Points, in no order, along strands that fork, close into loops and pass close to each other.
Two points are linked if the straight distance between their rows is under 46.6. Some points are linked to none.
papim: [ 11  24   9  24 -32   5  14 -40   8  33]
fele: [-48  -2  14   3  -6 -10 -43   0 -27   2]
relam: [  0 -10   3  -7  48 -16 -34  16 -13  38]
nupeb: [ 24   1  20 -12 -56  15  34 -31   2   6]
ramob: [ -4  15   4 -29 -40 -24 -16  20   0 -36]
mez: [ 46  42 -35   9  29  23  34 -11  22   0]
mor: [-64  19   0  29 -16 -16 -38   6 -25 -26]
nutas: [-53 -33  34  29 -25   8 -15  49 -12 -54]
rame: [ -3 -38   7   5   3 -50 -43  45  49 -39]
fada: [-33  -9  25 -11 -38  11  -8 -23 -31  -3]
mavif: [-22 -26   0   8 -12 -38 -39  57  28 -48]
Rov: [  9   4  19 -35 -48   1  10  -6  -7 -17]
Vifu: [ 16 -27  -1  -7  70  -3 -17  28  -6  37]
febo: [ 42  40   1   5 -37  -9  20 -15  30   4]
favi: [ 50  26   0  13 -30  16  40 -15  30  18]
Godas: [ 34   2   9 -15 -31  21  50 -25  -2  13]
Nas: [ 48  17 -11  24 -15  34  51 -12  34  23]
rusen: [ 24  33 -43  -2  59  26  21  -4  -3   5]
Posak: [-15  -4 -43  20  42  42  71 -29  -6  19]
Visek: [  9 -15  11 -29  10   8   6   4 -29  22]
lokav: [ 14   5 -28   9  27  36  61 -25  -8  18]
dusug: [ 17  11  20 -22 -62   2  21 -20   3 -16]
toziv: [ 54  51 -20  15   5  10  29 -10  32   6]
sul: [-17 -18  21 -23 -22  11   0 -19 -37  17]
Rovu: [-32 -25  -3  25 -16 -30 -30  64  18 -61]
nug: [-47 -30  32   4 -31   8 -23  31 -14 -43]
sosan: [-36  13 -20  11 -34 -30 -25  44  -2 -62]
kazi: [ 40  37 -28  -8  37  15  23  -3   0   2]
tota: [-12 -30  22 -28  -7   7 -10   2 -29  17]
duri: [ -6  11 -68   6  67  40  40 -19   5   1]
podur: [-12 -51  26   1  28 -18 -43  15   9  22]
derul: [ 13  23 -58   2  65  37  29 -10   1   1]
dotor: [-15 -28  25 -28 -17   1 -22  13 -17  -4]
nar: [ -5  11   0 -12  31 -19 -34   7 -20  28]
mori: [-38  -6 -19  30 -19 -32 -28  63   2 -62]
rivu: [ 20 -53  21   4  58 -33 -34  10  33  23]
vudu: [  8   6  13 -36 -33  -9  -6  10  -7 -19]
pekad: [ 50  52 -12   4 -11  -7  21  -9  30   3]
Vam: [ 23   8 -19 -17  54  14   8  14 -18  20]
lazoz: [-11  26  -1  -7   9 -20 -29  -8 -22  20]
duvom: [-22  13 -11 -11 -38 -33 -25  39   3 -52]
Vin: [-28 -27  29 -22 -36   5 -20  25 -10 -33]
Zenu: [ 18   7   4 -23   0   9  18 -10 -23  17]
sov: [ -1 -65  31  13  44 -37 -40 -10  36   5]
Keses: [-44  23   7  12 -17 -13 -32 -29 -27   9]
kan: [ 39  11  -7  -5  -4  26  52 -20   0  10]
Bim: [-20   1 -61  16  59  40  57 -27  -2  12]
galo: [-13 -59  31  14  28 -30 -46   5  31   3]
Zitig: [ 27 -43   9  -1  71 -15 -22  26  21  31]
nid: [-14  40  -2  12  -7 -22 -21 -33 -14  21]
veg: [ 10  15   9  -2 -23   5  17 -35 -15  23]
sege: [-33 -29  21  -2  10 -12 -48  14 -12  11]
Mugup: [-20  11  20   5 -50   4   0 -38 -14  -1]
Tud: [ 33  14 -28  18  10  41  59 -20  19  12]
Luzan: [-12  15  17  22 -51   4   4 -47   2  20]

A piece is all that can be reached along the links. How many separate loops has the piece of each point below (a circle has one, a figure eight two, a Y none), and how many tips (points with one link)?
Tud -> loops 1, tips 1
papim -> loops 1, tips 1
nid -> loops 1, tips 0

How many points has the smallest loop of links through each point below? Write - if it is on no loop.
rivu -> 13
toziv -> 14
Mugup -> 9
